Points, in no order, along strands that fork, close into loops and pass close to each other.
Points whose rows are less than 78.5 apart are linked; no others are. Some points are linked to none.
Vobud: [-21   6   9 -25  -1  13 -18  14  14 -11 -27 -12 -11 -33   5 -17 -23 -12
  11 -22 -10   0 -18  -3   3  10  19   0 -11  18  20  18  11 -18  10 -15
 -32   8]
reti: [ 16  -1   0   4 -16 -13 -16 -12  36   3   7  -3  14  11  -5  30  -4  -5
 -23 -19   6   5  -9  -4  29  15  -8 -32  -3  -5  -9   6 -19   1   4 -21
  18  -3]
pirok: [  8  -7  -6  -9  36  -5  -7  -3   5   1  -2  -8 -10  -6  -1 -10   2 -26
 -12  -3  -4   4   7  18   2   4  14   1   0  12  21  -1  28 -25  18   6
  -2   1]
kevef: [-13  13   2 -23 -25  16   6 -14 -13 -19  -3 -10  -1  -8 -16   9  19 -12
  13   3  -4 -25   6 -20  11  11 -12 -10  15  -7  15   5  -2 -34   3 -21
  16   3]
Moki: [  8  -6   0   3  11   8 -12 -20 -13   1  -2 -28 -13  15   6   6  -4  -5
   1   8  11   0  -1 -11  -3  -7  -9 -21  26  -2 -20 -31   6   3  -4  -5
   2  16]
nute: [ 10   9  -5 -32 -19  21 -14  -2  29 -12  -3 -39 -12 -43 -32  -8  -4  -5
   9 -25  -8  -7 -21 -12  39  17  15  -8  -7   9  16  33  -7 -35   8   1
  -2 -19]
tave: [-24   7 -11   5 -11  14   5  22  20 -11 -15  24 -16   2 -23  11  -7  13
  30  -4 -20  -7   0   7  11  -1   2 -18  -9  15  22   2  12   6 -18 -20
 -13  30]
kud: [ 19   5  -4  -2 -15  -4 -15   0 -19   3  11 -40  -2  -4   1  -6  15  28
 -13  -7  35  -5 -11 -23  -4 -27   4  14  -8 -23 -25   1 -22 -12   8   2
  16  -6]
tole: [ -2  15   8   8 -29   1   4 -10  20 -15  14  -2  12   9   1  26   8   1
  11 -22   5  -3 -17 -11   2  -4 -18  16  -9   0   9   5  -7 -13  -1   0
  10 -13]
guki: [ -4   5  -8   3 -18  15  21 -17   5 -17  10  -5 -41 -14 -37   4   3  -3
  27  14   7  -8  30   4  27   5 -28 -29   8  -6 -18 -21  16  -7 -21   7
  12  17]
mamal: [-21   5  30 -15 -25 -14 -11 -12  10  -7 -13  17  25 -16  12  -9 -12   6
   4 -40 -11  -3 -26  -2  16  21   1 -12   6 -16 -10  38 -27 -23  28 -23
  10 -16]
kap: [-38 -15  10  16   5   1  20   5   5  -7  -8  -4 -23  41  13  15  18   1
  36   7  10  23 -16 -19 -12 -17  -6  11   4  11  -6 -20   7  11 -30  -3
   5  37]
resob: [ -1 -11   9  -3  -2 -16 -14  14  25   2  -7   1  13  -2   9   8   0  19
   2 -48 -12  -5 -38  10  12   4   2 -11 -17   1   5  36 -23   3  27  -8
  -7  -1]
tam: [ 13  14   0  17 -15 -12   4   7  -8   2  -1 -12   6  25  31   2   9  10
  -7 -31  11 -15  -9   2 -27 -29  -8  30 -19  -2  19 -13  -6   6  16  15
   4 -10]
sifo: [ -1  16   2  -9  -6  16  -1   1 -39  13   1   9   2  -4  23 -12 -19  -6
   3   5   4  -3  36  22 -24  -4  20   5  20  13   4 -24  11  17  14  20
 -23 -14]
siga: [ -7  -8   6   5 -14 -16  -3  -7  31  -6   5 -15  -4  28 -13  36   6   9
   6 -23  13   1 -15 -16  30   2 -13 -30  -5  -3  -6  -1  -9   0 -11 -16
  22  27]
sizuk: [-31  13  -6   5 -22  28   2  24  10 -19 -13  14 -14  -6 -22 -14 -22  -5
  22  -1   3  -2  22  -8 -10  -6  16  16 -21  38  37 -21  23  -8 -16   5
 -21  17]
zazi: [ -3  15   6 -28 -10  18 -29 -11 -14   9  -1  12  11 -24  -1  -6 -25  -1
 -23   0   5   7  14  20  11  -4  24 -13  13  -8  -8  -3   2 -12  15   5
  -3 -18]
mapes: [  7   7  13 -15 -23  -4 -15 -21   7  -6   6 -24  14   0 -17  22   8 -19
  -9 -21  13 -18 -15 -30  33   5 -10 -26  14 -10  -9  12 -31 -12   3 -14
  26 -11]
fono: [  7  17   4 -21  -3  11 -16  -5 -33  11  16  24  16 -26  -3 -18 -28  -9
 -29  26  -6 -16  26  13  11  -4  26  16  15  14   8  -6   9  -8  24  11
  -1 -19]
zalir: [  8  10 -12 -17  -4   7   1   1   9  -8   8 -29 -30 -10 -30  15  12 -10
  21 -10  -2 -18 -20 -11   9  -9 -22 -24   5   4   0   0   2  -5  -7  -6
   0 -10]
nufo: [ 22   2 -12  -2  10   7 -15   9  -5   5  -6  22   2 -17  14  -8 -34  -3
 -12   2 -24 -10  31  28   8 -10  28   4   1  16  19  -8  13  15   7   1
 -33 -16]
Sis: [-20  -4   2  24 -11   3  27  -1   8  -2  10  -1 -14  28  -5  23  28  21
  29   8  -2 -10 -15 -27  -3 -15 -24  -1   2  -3 -14  -7  -3   0 -30 -11
  20  29]
Tal: [-19   9  -5 -26  -3  23 -10   2 -32  -3  -7   2  -7 -11 -11  -9 -11  -9
  13  18  -5   2   4   1  -6  -7  -6  -2  27  11   1 -11   9   5   0 -16
 -22  -5]
Vin: [ 41  -1 -18   9  16   0  -8   9  -3   3   1 -33 -26  15 -14   7  -3   2
  -7  -6  25 -12 -11 -16   0 -17 -11 -32  -9 -22 -15 -16  -9  20 -20   0
  16   1]
lifi: [ 54  -4 -16   1  16 -15   2  -5 -14  17  24 -32 -23   0 -11 -13  11  -6
 -26 -19  15 -19  11  -6 -17 -13 -11   5 -14 -14 -10   1   2 -13  -3  16
  19  -4]
negu: [  6   6   4   3  28 -15 -16   9   0   4   7  18  12 -20  10  -8 -18   0
 -17  16   5   7  -6  16  -6   3  29  29  -5   7   5  16   3   0  28   2
  -2 -22]
raz: [-20  17 -13   6 -12  36  10  13  -7 -14  -3  10 -28 -10 -18 -29 -35   4
  22  29   8   9  46  -5 -11  -8  19  19 -18  28  22 -36  23  13 -11  21
 -13   1]
zorud: [ 28   0  -7 -23 -24   4 -11  -8  -1 -10   0 -34  26 -22  -3  -3  -2  -6
  -8  -9  14 -17 -22  -6  16  -7  -9  20  -4   7   0  20 -21 -30  26  -8
  -7 -27]
Gova: [ 25   2  -6  31  21   2  21  -6  -9   8  14   4  -9  17  -4  -6 -19   2
   8  29   7  14  21  -4 -27 -13   0  20   7   5 -12 -21  16  23 -27  13
   0 -10]
Dun: [ 13 -20  -1   8  23 -23  12  13  -2  11  -1 -11  11  32  15  19  20   5
 -21   0   0  -3 -21  -7 -12  10 -24 -24  -3  -9 -24   9 -34  22   0 -11
   2  20]
dit: [-13   8  19 -12 -11  -4 -17   8  -1   1  -7  11  23 -42   5 -21 -13   4
   8  -6  -6  -2 -29   2   3  15   6  18   1  -1  -5  38 -13 -26  26 -16
  -7 -22]
miv: [ -7  -6   5  10  -9  -1  11 -19 -15   1  -3 -11  15  37  27   9   9   7
  -4 -16   2  -5  20   1   6  -4 -25 -31  28 -19  -3 -24 -18  22 -13   4
   4  10]
kibud: [ 27  -5 -10  16  -1 -10  10   4   0   9  17   0  -4   8  16   2   2   5
  -8 -18   0 -10  14  24 -16 -18  -8  16 -21   7   9 -10  15   2   9  26
 -14  -4]
sizat: [ 10 -12   7   7  35 -18   9  -1 -24  14  -2  22  39   6  31 -14   3   1
 -25  17  -1  -3  20  34 -13  10   2  20  23 -23  -5  -1 -10   2  32  16
  18  -3]
vamot: [  5  -7   7  21  21 -18  -4  22   4  12   6   7  11  18  12   8  15  17
 -12  14   7   3 -24  -3 -13  -8   3   6  -8 -13 -15   8 -17  20   7 -14
   5  13]
Pali: [ -2   6  14 -17  -6   3  -3  -8 -17   1  -9  13  35 -28  -7 -14   9   6
  -4  22 -16 -16 -22 -10  13  10 -10   8   9 -10 -12  34 -19 -21  17 -35
   8 -14]
Zisu: [-26 -18  -9   6  -6  20  21  -5  -4 -19 -20  20 -22   9 -18  -9  -9  -8
  32  47 -21  26  22 -15  19  19  -9   8  -7  10   3 -18  29  -6 -34  -6
  -3  25]
lak: [  0 -14  -8  22  25 -19  11   4  20  -2  -8  25  24  27  13   9  13   0
   0  16  -5  14 -26   3 -16  -8   1  29  -9   5   5  16  -3  10   2 -18
  11  22]
gupam: [ 23  18 -15  -7  -9  -5   8  -4 -35  18  13   8  21  -4   0 -11  -6  16
 -29  12  -3 -20  31   7  -9 -14   0  15  -9 -12  12 -14   6   1   8  16
  15 -15]
Nepab: [-27   9   6  17  10  -2  15  15  -8   3  21  14 -15  18  -5   5  23  15
  17  15   8  -4   4   1 -27 -17  -2  18  -1   5  -6   2  27   4  -3   9
  24   9]
Lep: [ 11   8  -4 -22 -21  -7 -27 -10   2   9  -1   6   7 -16   0   2   0  -7
 -27 -29  13  -8   1  26  20  -8  17 -17  -6 -19   2   4 -12 -15  22  12
   7 -24]
Nozel: [ 17 -29  -5  -1  17 -16  13  10  22  14  -8  -7   7  10 -10  15  24   5
 -25  -6 -11  10 -21 -12  17  21  -4 -29 -19 -22 -15  23 -36  15   5 -15
   1  15]
Dal: [  5 -16   1  -6   9 -11   4  -9  -2  10   4  10   2 -19 -26   0  22  -5
 -29  40 -17  10   1  -5  22  20  -9 -14   3 -20 -27  28  -6 -13 -17 -14
  16  15]
puf: [-40   4  11  -3 -20  14  12  -2  -4  -9 -10  25  23   3  16  -5  -2  -7
   6 -15  -2   1  22  -1 -18  16  14  12   3   9  27   0   9 -19  11   5
 -18  -7]
toza: [-23 -18   2  -2   9  -3  13  -9   0   3   5  30  11  14   7   7  18  -8
   9  29 -23  14   8   8   8  15 -11   1  20  -3 -13   8  22   2 -27  -5
  13  11]
rup: [ 21  -4  -8  16  11  -3   7  -5   4   2   3  21   8 -13  -6  -2 -15  -6
 -21  40 -25  15  30   5   3   9  16   8  -3  -3   2   2  20   6 -15   7
   4 -18]
nolo: [ 10  -2  -6   9  17  23  -4   5  -1  -8  -6  -2 -27  -9   9 -10 -42 -15
  13   4   7  14  28  14 -17  -3  17  12 -12  25  15 -42  18  24 -18  35
 -45   1]
siraz: [ 13   6   5   8 -13 -14 -32  18   5   6   4 -23   5   9   6  10  10  24
 -17 -14  25   5 -32 -15   5 -20   6  10 -15 -24 -23   6 -36  15   4  -4
   8 -26]
Sude: [-20   1  17 -19  -1   1 -13   5   4  -1 -24  28  16 -32   1 -24 -25  -9
  10 -14 -25   5 -10  -5   2  20  13   7   8   8  13  34   1 -15   7 -34
 -25  -3]
Pov: [ -9  -1   1  -7   5   5 -14   4 -11   2 -15 -28  -8   5  30 -10   0  14
   5 -14  25  -2  -3   0 -10 -23  15  12 -17   6  13 -11   0 -10  34   6
 -21  11]
vupa: [ 19  -5 -15  -4  16  -5 -18   0  18   2 -13  12  -7 -13   3   3 -25 -19
 -11 -17 -16   1   8  24   4  -5  21 -27   2  -1  18 -11   9   9  -2   3
 -32 -14]
zir: [-18  16   9 -20 -15  15  -6 -12 -29   6   5  26  36  -9  19 -14 -18  -2
  -7  18   2  -9  23  10  -6   0   8  25  30  11   5 -11  12   1  10   0
  -6 -23]
fizom: [ 32 -18  -8  15  32  -5  17  -8   5  15  21   0 -17  16 -16   2  15 -18
 -19  21  10  13   9 -14  -7  -1 -24  -6   7  -7 -22  -5   7   9 -30  -2
  35   7]
liruv: [ 39   0 -13   3  22 -14  -4  12   0  16   0 -38 -27  14 -10  -9  15   6
 -12 -19  22  -6 -21  -9 -19 -16   5  12 -33 -19   1  15  -8   7   3  20
  22  -9]
Kudi: [-32   2   9 -13  -5  22  -1  -4 -26  -6 -11 -23 -20   6  19  -7   1   0
  20 -14  17   6  11 -12 -18  -4  15  -9  10  12  -1 -26   1 -13  10   8
 -20  19]
vabik: [ 12  -5  -3  12 -21  -9  11 -12  26  -6  -2  -3  -7   9 -10   7  -2   4
   8  -4 -16  18   1  -8   0  23  -9 -17 -10 -12   9 -14  -3   6 -18   4
   5   1]
pesa: [-19  -3  -4  22  13 -13   1  11  13   4   8  37  52  20  11   4   1   4
  -9  28 -13   1  -9   6  -4  -2   8  17  12   0   0  26   2  15   0 -23
  25   7]
simuk: [-14  13  11   1 -22 -12 -16  -3  10  -6  -3   9  17   4  15  -1   6   9
 -20 -44  14 -19  -6  13  14 -11   9  -3  -7  -8  17  12 -13 -15  30   1
  16 -18]
ginu: [ -8  -4   8  -9 -18   6  -9 -15  -7   1 -17  -8   8  -5  12   3  -9  13
  -2  -3 -13  14 -13 -11   3  13  -1 -23  14  -9 -20 -10 -17  -1  -1 -16
 -29   5]
sisav: [-26  10 -14  -8 -15  16   4  28  19 -16 -13  12 -28 -23 -34 -13  -8   3
  26  -7 -16 -14  -5  -8   4   3   5  -1 -12  25  42   5  18  -7  -9  -5
 -26   5]
rop: [ 16 -10  -4   7  -4 -15  16  -9 -12  20  16   1   0  13  -5   4  22   0
 -36 -17   8  -6  36  27   8  -4 -35 -31   4 -21 -26  -4 -10  17  -9   5
  19  16]
megu: [ 29   1 -20  11  27 -10 -15  15   6   2   8 -15 -16   4 -23   1  12  -8
 -10  14  24 -10 -24  -8  -6 -23  -1  -4   4  -1  -7   5   0   7 -13 -14
  18   2]
Fadi: [  1 -12   3   9  17   0  12  -5   5 -16  -6 -11 -34   7 -11   8   6 -18
  20   1 -18   9   0 -10   8  13 -17 -12   5  19  15  -2  27 -12 -14  -4
  -8  17]
bef: [-12  13  -7 -13 -14   8  -7  13 -16  -2  -8 -27 -11  -1   2  -2  11  21
   9 -26  12 -23  -7   0 -10 -16  15  -5 -19   3  16  -6  -8 -14  19   6
   3  -7]
gogul: [-36   7  14  18  18   3 -17  31  13  -6 -17  29   0 -12  13  -8 -25   4
  14   1   0   9   8  15 -15   8  41  27 -20  26  17  13  15   8  10   4
 -28   9]
goka: [  4  -6   2  25  34 -19   5  14  -4   1   4  18  11   9  29   5  -5  -6
   3  16  -1   9  18  27 -23   5  24  36  -3  21  -3   1  18  25   5  26
 -18   1]
nukor: [  8  11   2  -7  18  -3 -17   8  19  -2   7   1  -1 -40 -13  -7  -9  -8
  -1  16   2  20 -17  -1  -5  16  29  39 -19  12   8  25  13 -21  13  18
  -8 -25]
Pila: [-17  15  -4   0  -3   6   6   6 -24  -3 -12  -5  13  11   3 -10  12  21
  -8  -3   8 -24   5  -4 -20 -15   3  -5  -1 -19  14  -7  -5  -7  25 -10
  18   5]
Nuvap: [ -9  -1  -7 -22  -2  21 -11  -8  16 -12  -6 -25 -33 -10  -2  -4 -14 -10
   9 -19   5  -8   6   5  12  -5   8 -37  -1   9  24 -28  10 -18   1   8
 -16  12]
gotud: [-33   0  26  10 -28 -11  15  -4   1  -9 -16  10  23  22  21   5  15  24
   5 -19 -11  -1 -11  -8  -5  10 -16  -6   1  -9   2   9 -31  -7  15 -13
  12  -1]
der: [ -3  -7  -6  13 -17  10  25  -8  11  -7  -3   7  -9  10 -29   3   7  -1
  23  27 -24  25  15 -27   6  19 -10  -3  -2  -8   2  -8   9  -2 -33  -9
  10  17]
golar: [-13 -11  21   4   4 -14  13   3  -5   8  -5  -2   7  40  22  17  32  11
 -19 -11  -8 -11  -5   5   5   5 -30 -31  13 -26  -4  -5 -36  24  -3  -9
  16  16]
gosem: [ 25  13  -9 -18 -23  13  -6 -32   2   4  22 -19 -30  -3  -8  10  -1  -2
  -5 -31  16 -21  16   2  24 -22 -24 -45   7  -9 -18 -25 -10   9 -11   7
   5  -4]
Takip: [ 21  -7  -6  -4  -1  -1   3  -6  -3  14  -4 -14 -24   0   7   3   9  11
   5 -31  -6  -9  13  19 -11   0   1 -30  -3 -17  -1 -25  -9   5   0  24
 -15  13]
nav: [ 20  -9  -1   0 -15  -9   4  -4   9  -2   5 -33  23  -7  -8   2  24  18
   1 -17   6  -7 -31  -9  11   7 -12  10 -20  -2  -6  21 -36 -22  24  -8
   5 -14]
Girot: [ -9 -10  14  12  -4   2  29 -15   1   0  23 -18 -30  19 -11   8  20  15
  29 -20   9 -12   4 -12  -2 -11 -36 -17  -4   3 -25 -12   3   1 -16   9
  18  24]
benu: [ -8 -17  21  19  15 -23 -14   4   2   1 -14  11  19  -8  40  -4  -4   2
   3 -13   9  19  -6  33  -7  12  15  17 -10  -2  -5   7 -22  -6  27  11
 -16  10]
suren: [  5   4   6  23  -1 -20   5   9  -1  19  25  23  14  14  20   5  15  15
 -17   3   8   1   3  25 -17 -15 -13  16  -3  -2 -14   3  12  21   4  22
   4 -20]
zotu: [-44  -2   8  -9  -4   7  12   0  -2  -6 -16  43  14   4  13  -4  -4 -11
  13  27 -26  22  22  11   6  26   9  -4  27   3  11   3  29   4 -15  -6
   7  -1]
Gev: [ -3 -15  -7  -2   6   7  14 -18  -8  -9   3  -3  -8  -5   4  -5   4 -17
  -2   0  -5   4  25   1   0  13  -3   3  10   6  10 -11  30 -18  -1   2
  -6   3]
vaviz: [ 11  11 -19 -21   2  16 -22  -1  10  -5  -8   4 -27 -22 -22  -5 -14  -6
  -9 -16  -7 -17  14  26  26 -10   8 -43   4  -8  18 -10   4   0  -3   1
 -18  -5]
kotop: [-20  -8  20 -12   0 -22  -1  -1  38  -3   0  -4   1  -6   1   9   8   9
  13 -38  -5   3 -50 -11  28  28   7 -12 -17   2 -10  46 -28 -21  11 -16
  13   9]
puve: [-30   1  12  10 -19  -5   2  -3  14  -4 -17  22  23  15  21   1   5  -1
   4 -27 -13  10   4  14 -11  16   9  -9   5 -15  16   1  -8  -4   1   3
   3  -3]
pora: [ -3   3  11  13 -17  -3  11  -6  13 -12  18 -12  -1   7   0  21  15   2
  30   8  12  10 -43 -30 -16 -17 -13  33  -9   8  -5   6 -13  -4 -11  -3
  -2  -2]
Gaku: [  0 -16   4  -9  -5 -19   1   0  27   6  -3   2  17  -3 -14  10  18  10
  -4 -10 -18   5 -26 -20  33  26 -12 -20 -15  -9 -20  47 -32  -5   7 -30
   8  14]
zudan: [-13   6  -4  25  15   8   0  17   1  -7  -6  17  11  10  27  -3 -29  -6
   9  14   0  14  32  21 -12   1  40  20  -6  29  26  -4  29  24   0  27
 -24   9]
Lugin: [  2   2  12 -13   9  -1   9 -18 -38  14  -1  10  25   4  16 -15   8  -6
 -21  12 -12  -4   9   8 -24  10  -4   7  21 -25 -11  -3 -12  -7  15   9
  18 -13]
vigi: [-30  -3   8 -20  -1  28   1  -6 -38   0 -25   6  -3  -1  20 -15  -9   1
  11  11  -1   1  29   4 -18   7  10 -10  24   0   1 -24  -3   5   1   0
 -27   5]
nem: [-37  10   7  -2 -32  15  16   6   1 -16 -13  20   8   3  -9  -9  -5  -5
  29  -4 -15   1  -6 -14 -19  10  -4  18   1  17  25   3   8  -4  -8 -14
 -15 -13]
kagu: [ -5   5  10  -6  18  17  -1   7   4  -8  -6   4 -29 -19  -4  -7 -20 -22
  20  25   4  17   4  -1 -18   5  13  31  -7  40  17 -22  26   9  -2  13
 -40  -7]
kuvad: [  8  -1  -7   8  12  21  -3   0 -19  -8  -4 -21 -27   9  11 -21 -17  11
   8   1  30   1  17  -3 -13 -20  -5 -23  10 -12 -21 -41   0  18 -15   8
  -5  23]
Mem: [ 10 -12  -3   5   9  -6   6  -8   2   5  13  32  35 -16 -19   0   9  -5
 -26  59 -18  12   0  -9   5   9  -7  20   5 -12 -18  20  -6   1 -13 -20
  24  -1]
Mus: [ -3   5   4   2   4  14  -1   0  11 -12  -6  -6  -2 -14  -5  -7 -15 -15
  23  19   0   8 -24 -22 -28   8   9  42 -14  33  17   6  11  -8 -12  -7
 -32  -6]
lav: [ 10  -3  12  -4  13 -11   6  -8 -19   7  11   1  12 -10  -7  -8  19   1
 -18  17  12  12 -13  -5 -13   5  -6  13   6 -27 -17  15 -17 -18  10   8
  38 -17]
dugiv: [  2  16   6   0  -8  -1 -19   9  24  -8   6 -10  -8 -25 -15   3 -17  -2
   8   0   2   2 -30 -10   3  -5  11  33 -21  17  20  20   6  -6  -9   1
 -19 -22]
fafis: [-11   1  -7  -2  11  12 -10   8  17 -13 -22 -20 -10  -6  13  -7 -15  -6
  12 -14   8  -3  -6  -2   0  -3  16  -2 -20  20  29 -18  13 -11  12   5
 -33  23]
fel: [ -4   3  -2  -6 -10  -7  -4  17  22  -2  -6   1  -9 -13 -10  11   8   5
   2 -36 -15  -5 -21  15   8   6  -2 -14 -17  18  13  13   4  -6  11   8
 -21   2]
nena: [-30  -6  23  18   9  -9  -9  16  13  -5 -11  27  12  -8  25   2  -4  18
  11 -12 -14  13 -18  17 -11   1  22  27 -17   7   3  26  -4   5  15   7
 -19   4]
keb: [ 10  -6  -1  -9   4 -18  14   0  18   6   9  11  -1 -10 -17   7  19  -7
 -19 -21 -12  -7  -6  25  20   9 -19 -23  -5   3  -3  21  -9  -1  14   0
   0  -6]
gor: [  6 -21   1  11  33 -17   9  12 -14  12   2  29  17  -2  25   3   7 -10
 -12   1  -9   4  26  46 -13  16  11   3  16  -3  -8   2  11  12  16  24
  -2   2]
ruz: [-14   5  12  23  -6   0 -16   0  19   5   1  10  -2   2  -1  16  -9  13
  11  15   9  19 -17  -4  -7  -6  17   6  -7   6  -9   2  14   5 -12  -5
  -5   4]
Nipum: [-30  -7  -6  20 -11   9  25  -3   2 -16 -11   8  -3  42  21   6   0  -5
  30   2  -6  17  12   0  -8   7 -13   4  14   8   6 -16  15   8 -31  -4
   7  19]
Tizit: [ 13 -18  -2  22  32 -10  14   4   5  -3  10  19  19   1  19  -5 -15 -14
 -12  40 -28  30  20   9  -3  13  27  38   3  19  -2   5  18  15  -1   8
 -15  -9]
nit: [ 22  -3  -3 -31   5   3 -13  -1  -3   8  -3 -36 -14 -13   2  -1  -1  -8
  -6 -29  -2 -14 -19  14   8  -7  -2 -15  12   5  -6   7 -14  -9  22   0
 -20  -3]
zuz: [ -6   4   8  -3 -17  -5  -4  -2  39 -19  17 -25 -16   8 -27  37  10   2
  31 -19   6  -9 -32 -51  37   3 -17 -21  -7   9  -8   5 -22   1 -20  -9
  15  15]
zud: [ 14   7   0  14 -25 -14   0  -6   4   4  11 -11   6  28   3  22  18  12
 -13 -35  13 -21  -8 -12  -3 -20 -23  -4  -9  -6   4  -8 -19   2   3   6
  17 -12]
paven: [ 27  -8  -8  -4  13  16  11 -18 -17   7  13 -10 -15   2 -12  -8  -6 -19
 -11  20  11   2  17  -5  -9  -6 -12 -15  28 -15 -26 -18  11   3 -24   1
  17   4]
Pugub: [  7  -6   2 -17  11  -8 -18   4   6   2 -10   8   2 -18  -5   3  -8   5
  -3  11 -20  14 -18   5   1   6   3 -14  10  -8 -16  11  -5   7  -2 -16
 -14  -6]
dif: [ 16  -1   2  -1  -3  -9 -15  16  27  -4   1 -17  -1 -12 -14   1   6  11
   9 -13  10  11 -52 -12   1   1   0  27 -27   1  -8  31 -20 -10  14  -1
  -6 -18]
pap: [ -8   5 -19   9   1   5   6  -1  14   0  -4  21  -4   8  -6   6  -8  -3
  -7   7 -11  -3  18  27  10  -7  -3 -33  11  -9   8 -14  18  21 -13  -3
   4   8]
lisap: [ 16 -19  -1 -12  -3 -15   1  13  25  -1   8 -28  11 -14 -23   9  26   0
  -9 -15  10   5 -40 -27  32  19 -17   4 -16  -7 -26  49 -46 -15  16 -16
  21   0]
fakil: [ -9  -1   4   5  -9  -1  29 -18 -20  11  15  -5 -17   9  -7   1  20   7
   2  -1   4  -5  31  11   4   4 -37 -26  15 -17 -30  -3  11  11 -25   3
  22  28]
zinev: [ 10  13 -15  31  -4 -13   0  14 -15  14  20   9  19  27  18   0  -6  17
  -8   9  14 -15  19   6 -21 -39  -5  27  -3  13  -4 -12  26  34 -11  18
  11 -11]
vaso: [-27  -1  -6  10   0  21   7  -3 -14  -7 -20  15  22  17  29 -17 -19 -13
  11  25   6  25  43   4  -6  17  25  25  11  15  14 -19  16   7   0  10
 -13   8]
bava: [ 46  -1 -23   1  18 -23  -4   5 -18  25  15 -15 -17 -14   4 -14   0   8
 -28 -14  -3  -9  25  15 -11 -13   7  20 -24  -8  -4  -2   6  -1  14  35
  -5 -16]
Bugut: [  7   7 -13   6  -2  17   9  -3  -9  -9   5  27  17 -10 -21  -8 -22 -17
 -10  51 -28   2  38 -15   8   8   6   0  20   6  11 -15  30   2 -19  -9
  -7  -8]
laza: [ 33 -14   1   5  28 -19   6   6  -8  22  28   7   0   3  -4  -7  12 -12
 -33  24   6   9  -8  -4 -14  -1  -3   8   9 -16 -22  12  -6  10  -7   4
  30 -16]
gamu: [ -6  13 -15  15   4  31   7  11 -22 -11  -9   4 -23   8  -9 -18 -29  10
  20  26  27  -4  35  -1 -11 -21  15  -4  -4   2   2 -43  19  17 -12  10
  -9  17]
fonum: [ 17   7  -1  -7  22 -11 -27   7   6   8  -1   1   4  -9   2  -2  -6 -10
 -15   0   5   4 -31   2  -9   5  17   5   5 -12   8  16  -5   9  11  -3
 -13 -30]
debo: [-32  11   4  -2  -2  10   6   7 -10  -1  -4  38  13 -19  -1 -16 -19  -2
  -1  13 -27  12  26   7 -10  22  31   6   6   9  24   8  18  -1   1  -1
  -7 -13]
Ran: [ 30  -9 -11  13  15  -8 -16  -9  -9  16   8   7  10   6  24  -2 -14   3
 -23   1   5   4  32  23  -8  -7  13  -8  11  -8 -12 -29  -2  29 -11  27
 -14  -3]
mevab: [-40   2  -4   9 -20  12  33  -8 -19 -17  -7  12 -19  35  -4   0   7  -9
  43  13  10  -5  14 -12  -2   0 -32 -20  26 -11  -3 -30  11  11 -35  -4
  24  23]
sel: [ 23  11  -6   7 -11   1   0  -8  10 -13  19 -45 -29  14 -25  10   6  10
  11 -27  33 -19  -9 -27   6 -19 -18 -34   1 -13 -13 -22 -13   2 -14   6
  35   7]
fugub: [ 30  16 -17 -15  -9 -15 -38  17   3  20  -9 -22   7  -6  -1   4   0  12
 -30 -25  21 -14 -39 -15  14 -20  14   2 -17 -29   7  14 -37   0  14  -5
  29 -33]
bal: [ 15 -23   0  11  10  -1   9 -14 -10   5  -3  13   2  -6  22   4  -7  -3
 -13   6 -17  18  36  40   6   8   9 -18  20  -8 -15 -10  10  13  -4  23
 -28   8]
Bif: [ 31  16 -11 -17  17 -13 -33   8 -13  15  -3 -10   1  -6   4 -14 -11   2
 -27 -15  16   2 -26   2  -1 -12  31  21 -22 -24  15   7 -14  -6  19  14
  10 -24]
bez: [ 17  -8   2  -6  -1 -21   6 -15  -4  20   7   1  16   4  -3   9  28  -9
 -39 -12   2 -20   3  31  20  10 -40 -23   9 -15 -20  10 -27   5  17  -8
  23   1]
Bunod: [-30  -3   5 -18  -6  19  14   1 -38   1   3  11  -2  -1  -9  -4  10 -11
  29  37   5   3  16  -8  -7  -5 -22  16  19  22 -16 -15  27   1 -14 -15
  -8  18]
dasol: [ -1  -9   8  -1  -4  -6   2  -9  35 -11   9 -25 -12   4 -11  22   6   4
  27   6  -3  14 -40 -32  10   3  -4   5 -18  19  -7   9  -7  -8 -18 -10
   2  14]
Vugo: [-20 -12   9   8  20 -15   9  -6  -7  -1  -1   5   9   8  22   0  13  -7
   0  12   4  16  -2   9  -5  15  -7   6  14   4  -8   3  19 -10   5   0
  10  22]
Geb: [-27  -2   5 -19  -8  16  17   4   8 -17 -14 -12 -41   3 -24   3   0 -23
  39  -8 -14  -1  -2 -14  10  17 -22 -11   2  23  21 -23  15 -12  -9   3
 -21  12]
Dod: [ 12  -3 -13  11  15  -3   5   1   9  -1  18   2 -19  -8 -26  15  32 -20
   3  23   4  -9  -9 -12   0 -19  -8  10  -7  10   5   9  25  -6 -11  -9
  25   5]
sozez: [  3  17  -7  -5 -20  18   7 -12 -31  -5  -4 -24   6  14  -7  -3  14  12
 -11   2  -1 -34  16 -17  -3 -15 -18 -31   7 -25   7 -18 -14  -6  -4 -12
  16   3]
bagaz: [ 23  -1   1 -30   0   7 -17 -15  -5   4   5 -25   5 -26   6  -7  -6  -1
  -8 -10   6  -1 -16   8  10 -12  -2  21  -1  18  -3   1  11 -13  21   0
 -25 -25]
Fudub: [-32  -4  -3   1  -9  24  13   2 -16 -14 -16  16  10  15   3 -14 -24 -21
  35  44 -12  28  34 -18   7  19   5  31  12  27   9 -16  35   5 -27  -7
 -11  12]
bupot: [ 29  15  -9 -19 -26   7 -15  -9  -9   8  14 -44 -10  -4 -13  10   9  20
 -11 -25  29 -20  -4 -12  16 -22 -15 -19  -1 -20 -24 -11 -22   2   5   7
  17  -7]
luva: [  1   9  11 -10   4 -13   1   2 -12  11   2  33  39 -20  -4 -13  -5   2
 -26  36 -27  -7 -17  -3 -12  12  -1  14  10 -12  -4  39 -16   2  -2 -22
   8 -21]

A fork is a point with three links, a tip a point with one. Leave the first point through the second and follow the links. Name the first fork or tip that comes.
Lugin / lav | tave
sizuk / raz | gor
fel / keb | mevab
kap / Sis | Gaku
mapes / reti | kibud

A piece is two or more points that can be reached from each other along the links. Count, over all rows, the pieces, the separate loops (a circle has one, a figure eight two, a Y none), the forks (points with three links) and the tips (points with one).
pieces | 5
loops | 0
forks | 16
tips | 26

Name the points in between on the shortest way along the links from the first point to the second, in order.
kap / Mus | Sis > Girot > fakil > rop > bez > keb > fel > resob > kotop > Gaku > lisap > nav > dif > dugiv
luva / zir | Pali > dit > Sude > Vobud > fafis > Pov > Kudi > vigi > sifo
rup / paven | Tizit > goka > gor > sizat > Lugin > lav > laza > fizom
gosem / nolo | bupot > kud > siraz > fugub > Bif > fonum > negu > nukor > dugiv > Mus > kagu
